Points, in no order, along strands that fork and pass close to each other.
In the rows, 128 means zero.
Points whose rows are less than 98.3 apart are linked; no others are.
Z90: [106 131 143 177  97 148 138 121 114 160 166 147 128 158 143 123 156 119
 189 103]
Z451: [199  96 116 119 142 145 135 173 154  99 117 149 114 110  83  89 115  82
 124 150]
Z398: [ 96 135 112 150  87 187 139  91 105 164 128 191 127 108 115 124 129  73
 151 106]
Z100: [134 154 142  96 115  85 130 115 141 122 112 156 142 116 156 158  89 169
  76 144]
Z773: [124 111 121  96 121 147 153 118 134 112 123 141 115 136 150 131 169  67
 142 124]
Z881: [ 94 160 130 134 133 123 109  55 147 122  77 156 159  65  80 105  89 140
 174 133]
Z933: [ 76 181 121 131  85 158 142 118 149 161 158 184 123 153 153 168 167 125
 135  96]
Z196: [109  77 118 127 137 145  93 140  75 110 102  82 150 142  82 108 158 117
 181 136]
Z406: [118 108 127 130 156 124 124 217  99  99 160  67 140 133  88 127 125 132
 128 116]
Z623: [162 105 154 152 158 108 109 113 156 114 104 118 137 149 161 141  91 198
 112 124]
Z321: [174 127 105 126 165 104 105  29 119 116 111 133 137  98 141 156 111 187
 113 195]
Z692: [177  86 115 150 106 157 101 185 116 138 121 129 125 122  71  94  91 149
 134 146]
Z760: [160 132 119 133  67 132 110 116  96 163 120 153 126 126 135 123  98 178
  93 173]
Z912: [149  71 123 160 133  99 112 180  73 117 139  56 106 142 132 137 120 169
 135 122]
Z937: [ 96 145 126 170 189 100 138  48 173 124  84 131  99  88 145 112 113 138
 159  91]
Z513: [103 163 123  85 158 139 144 114 157 106 112 116 149 103  94 115 149  60
 115 106]
Z556: [138 177 105  97 107 104 126 165  92 116 141  69 128 118 117 134 118 130
  32 153]
Z348: [126 157 152  85 125 118 136 184 176 113 135 130 141 149 127 145 167 110
 153 106]
Z946: [130  81 113 118 102 144  78 133  58 121  92 113 141 136 115 116 139 142
 143 145]
Z327: [108 136 147  79  97  67 154 151  66 115 119  92 133 153 161 152 188 116
 117 153]
Z213: [146  92 141 141 141 111  90 213 127 114 125  95 142 148  75 120 137 155
 161 117]
Z99: [138 168 100  83 108 119 137 138  99 144 160  99 123 150 145 132 156 154
  89 198]
Z123: [163  83 160 165 155 126 105 104 164 101  78 161 146  89 102 108  86 128
 149 108]
Z736: [134 135 102 150 180 135 143  15 146 152 140 130 110  85 133 125 131 130
 154 183]
Z619: [140 133  81 107 155 100  69 111 109 118 132  71 141 143 122 155 112 183
  94 136]
Z460: [183 134 103  98 138 141 171 155 177  95 137 139 108 109 110 114 135  65
 110 127]
Z920: [155 129 136 139  76 152 132 112 109 157 128 201 137 137 144 107  98 146
 125 143]
Z740: [107 193 119  96 166 131 154 113 202 126 156  89 142 146 128 136 138 121
 129 118]
Z993: [146  85 132 127  62 117  97 162  38 137  85 133 139 142 103 106 167 130
 159 137]
Z255: [158 140  83 111  78 147 165 150  91 151 163 114  99 117 117  99 116 111
  85 197]
Z568: [120 110 101 150 120 173 154 111 102 149 149 163 113  88 103 125  88  84
 133 131]
Z603: [143 134 121  75 108  90 121 124  90  87  74 105 139  89 127 134 121 115
  34 144]
Z286: [168 147  94 117 175 129 147  37 149 141 151 130 136  98 132 139 129 165
 126 204]
Z793: [115 137 122 113 121 152 116  56 143 141  76 149 158 110  90  97 120 116
 167 142]
Z447: [129 154 118  67 127 113 141 158  68  84 116  84 134 111 120 129 130  92
  39 139]
Z885: [ 88 186 110 143 184 111 134  52 170 149 113 116 124  99 118 102  96 161
 166 126]
Z766: [ 84 141 123 123 146 132 130 187 115 126 194  75 149 143 103 149 102 149
 122 114]
Z189: [177 134 136 108 165 107 144 177 211  89 131 150 124 104 104 132 116  93
 107 103]
Z754: [135 155 174 111 102 105 127 138 159 130 109 163 132 150 186 148 114 167
 100 114]
Z990: [109 162 120  83 107 136 131 130 130 141 152 122 145 168 134 142 146 153
 139 166]
Z532: [138 100 170 166 115 132 119 136 167 116 112 178 123 147 174 122 141 114
 135  63]
Z930: [ 93 205 128 120 143 112 133  54 185 125 112 141 155  88  99 128 100 157
 154 137]
Z917: [175 106 105 155  88 113 124 163  86 151 157  52  82 119 131 124 127 149
  93 185]
Z841: [159 144 129 160  90 142 139  79 158 148 143 209 121 132 164 126 119 130
 129 120]
Z471: [164  86 161 167 114 140  83 114 143 126 100 127 162 172 130  84 135 169
 183 118]
Z851: [150 103  89 141 123  93 128 165  62 134 170  50 103 150 119 129 143 161
 129 171]
Z270: [127 118 135 106 120 152 121  55 130 128  77 167 152 144 148 118 126 119
 145 147]
Z65: [114 112 124 202 149 143 156 101 160 123 139 164  82 108 143 152 124 101
 109  59]
Z624: [156 145 109 112 146 123  84  44 125 148 107 148 157 141 136 154 114 210
 120 179]
Z246: [136 122 143 123 109 114 162 174 120 129 144 153  88  85 151 138  93  97
  72 110]
Z71: [144  81 131  99 138 128 114  49  97 104  61 141 129 137 169 125 135 109
 118 164]
Z323: [119 109  93 121 180 115 101 112  78 107 133  71 124 120 122 151 105 149
  68 146]
Z289: [155 177 144  86  97 103 162 148 192 122 123 163 112 156 185 146 147 136
 109 113]
Z21: [140  94 157 163 120 162  89  99 143 151  76 147 158 144 104  55 141 127
 196 123]
Z230: [ 97 133 122 154  95 182 126  62  93 183 143 186 135 136 156 114 140 116
 161 144]
Z991: [160  95 146 166 101 144 124  83 141 123 110 198 118 137 192 106 128 113
 121  97]
Z626: [135  94 157 115 117  89 113 169 102  99  90  81 113 138 158 130 147 137
 103 130]
Z231: [109 139 119  91 143 128 113  31 109 150 108 164 153 128 156 153 138 167
 111 185]
Z415: [ 97 145  92 114 120 157 176  88 149 119 131 154  89 137 163 160 189  64
 114 120]
Z530: [ 98 167 106 151 111 161 168 149 175 148 177 146  98 138 125 162 152 117
 127  87]
Z931: [147 110 120 159  94 169 115 155 112 162 151 136 144 149  90 105 101 161
 166 142]
Z936: [121 119 142 125  96 125 151 143  96 130 140 150 120 157 166 129 172 104
 171 115]
Z625: [ 82  95 116 146 166 145 143 152  87 127 169  91 111 106 120 148  80 110
  98 118]
Z742: [123 180 119  97 115  90 138 143 117 122 144 115 143 113 118 152  87 170
  42 151]
Z980: [176 103 104 112 128 139 125 168 116 106 128 109 126 113  82 100 106 124
 107 148]
Z897: [136 155 101 158 104 180 138  72 137 200 176 180 117 145 143 114 140 128
 160 152]
Z783: [164  66 156 168 136 145 110 150 111 120  96 168 123 102 115 101  85 119
 124 109]
Z392: [107 135 148 160 153 112 102  73 155 122  89 131 160  81  74 123  72 178
 155 112]
Z279: [ 58 152 107 105 157 134 154  69 144 110 104 131 104 110 154 157 189  62
 112  95]
Z308: [159 135 124 121  72 119 153 162 119 152 143  90 100 110 144 123 127 123
  74 176]
Z424: [133 130 142 108 119 125 144 189 142 121 143 139 116 130 140 131 118 117
 120 116]
Z154: [ 65 166 144 128 155 127 138 178 163 142 177  75 149 134 107 144 121 132
 149  83]
Z584: [145  92 123 128 167 134 141  55 121 127 112 134 103 133 183 134 133 111
 121 170]
Z956: [122 150 142  96  76  81 183 191  85 129 152 107 114 135 145 131 182 100
 124 131]
Z827: [ 54 109 161 157 164 123 102 108 106 140 123  89 141 141 150 146 129 151
 154 103]
Z653: [102 192  90 100 141 157 159 118 152 148 190  97 140 137 101 126 133  98
 132 140]
Z469: [136 169  85  93 139 140 117 157  77 102 160  55 158 153  76 123 135 132
 102 147]
Z350: [110  92 161 159 160 106 141 183 146 112 160  91 114 145 153 149 137 122
 158  70]
Z942: [135 112 160 206 139 143 113 113 176 150 123 166 136 115 119  97  82 138
 149  65]
Z421: [138  87 171 173 108 139 106 180 132 130 124 172 130 142 138  99 143 107
 172  87]
Z301: [183 113 162  97 145  90 119 191 184  92  95 140 112 128 135 114 134 106
 103 126]
Z214: [120 138 140 170  86 170 127 147 103 181 182 161 141 160 128 116 111 149
 172 121]
Z726: [155 123  75 138 102 165 175 122  98 147 173 150 109 101 107 117  86 103
 109 175]
Z365: [138 107 164 153 116 131  96 137 137 126 114 136 148 165 151 116 110 191
 143 117]
Z729: [142  83 166 147 130 110 119 191 119 127 123 137 138 151 100 114 158 127
 188 109]
Z278: [ 78 106 148 126 134 127 114 132  96 134 125  88 158 155 113 129 150 135
 175 119]
Z97: [127 157  99 137 108 144 182 182 156 146 215 121 101 157 123 152 155 118
 158 106]
Z372: [131  68 167 131 129  88 131 190  70  96 100 106 104 132 146 123 160  99
 140 115]
Z954: [116 135 130 120 127 159  98  78 157 149  50 155 150 125 106  55 148 110
 203 124]
Z576: [131 167  90  74  96 121 118 140  64 121 152  80 148 161 103 124 159 138
 116 180]
Z905: [144 125 164 177 153 113 112  83 197 125  92 148 149 105 118 107  79 157
 158  93]
Z179: [ 98 134 143 178 165 114 143  90 186 120 112 147 106  89 136 145 110 121
 132  58]
Z842: [170 117 139 127 137  80 108 152 167 108 105  79 117 154 163 145 111 194
  95 132]
Z699: [189 101 166 128 149  99 112 185 186  91  98 107 124 147 138 111 107 167
 116 116]
Z935: [167  84 125 165 142 143 143  49 137 119 114 159  96 128 185 113 128  92
 140 124]
Z600: [ 73 168 152 133  90 152 129 162 152 153 140 179 138 134 125 157 163 107
 147  59]
Z67: [ 81 155 116  98 173 120 150  71 155  97  81 135 124  71 114 131 153  53
 125  91]
Z632: [109  91 140 110 152 142  96 159 107 111 100 132 148 116  81 120 125  85
 125 128]
Z984: [ 93 109  93 130 174 136 131 104  68 111 155  92 134  88  96 153  75 118
  74 145]
Z175: [152  63 147 175 149 120 138 185 114 110 151  86  96 141 152 127 108 143
 140 105]
Z28: [130 145 112  72 112 124 120  71  84 135  95 150 135 139 167 142 148 136
  85 189]
Z924: [ 41 110 134 137 181 132 121 126 105 131 140  68 130 112 128 144 103 116
 121 102]
Z853: [128 142 149  68 103  87 127 174 103  99 115  89 143 147 136 131 162 138
 103 135]
Z978: [130 177 123 103 139 115 153 128 211 126 161 127 119 151 167 168 137 140
 108 108]
Z992: [138 137 104 103 105 121  82 120 105 141 113 114 145 143 123 139 109 191
  94 160]
Z967: [151  61 143 136 146 130  69 181  94 109  86 145 127 103  81 114 100 120
 112 125]
Z298: [123 104 160 126 149 127  61 185 151 114  89 173 141 133  69 114 125  81
 143 141]
Z649: [113 169  90  98 176 147 146 123 118 115 183  56 147 153 106 129 136 122
 111 161]
Z141: [131 169 109 106  94 106 190 181 123 141 197 114  97 146 154 146 167 119
 128 142]
Z763: [ 93 179 149  84  92 113 137 153 150 139 149 139 155 170 143 161 167 151
 161 109]
Z194: [ 73 130 161 146 144 119 131 188 154 134 149 119 135 130 119 157 148 111
 170  61]
Z776: [ 84 148 154 134 118 135 124 202 159 129 138 163 122 124  91 146 179  79
 160  69]
Z260: [115 159  88 168 148 160 144  41 137 191 164 162 106  94 127 123 144 123
 155 160]
Z658: [151 105 129 161 125 126 156 126 133 113 130 166  85 102 169 146 103 103
 103  94]

A fork is a point with three links, a tip a point with one. Leave the first point through the second and follow the links. Name the first fork or tip that comes.
Z649, Z653 | Z603
Z980, Z451 | Z793
Z556, Z742 | Z881
Z28, Z231 | Z194
Z946, Z196 | Z991
Z776, Z600 | Z372
Z793, Z954 | Z513

A fork is a point with three links. Follow the links from the first point to the second and name the forks in between, in order.
Z954, Z469 | Z793, Z881
Z154, Z924 | Z991
Z584, Z308 | Z991, Z194
Z625, Z692 | Z991, Z793
Z323, Z658 | Z991, Z793, Z881
Z912, Z471 | Z194, Z991, Z793
Z624, Z213 | Z194
Z568, Z827 | Z194, Z991

Follow the links from the first point to the second, and from the first to the third. Name the last point that the two ways share.
Z776, Z993, Z954 | Z991
Z141, Z851, Z406 | Z194
Z920, Z286, Z978 | Z991
Z956, Z213, Z28 | Z194
Z415, Z323, Z179 | Z793
Z931, Z154, Z576 | Z793
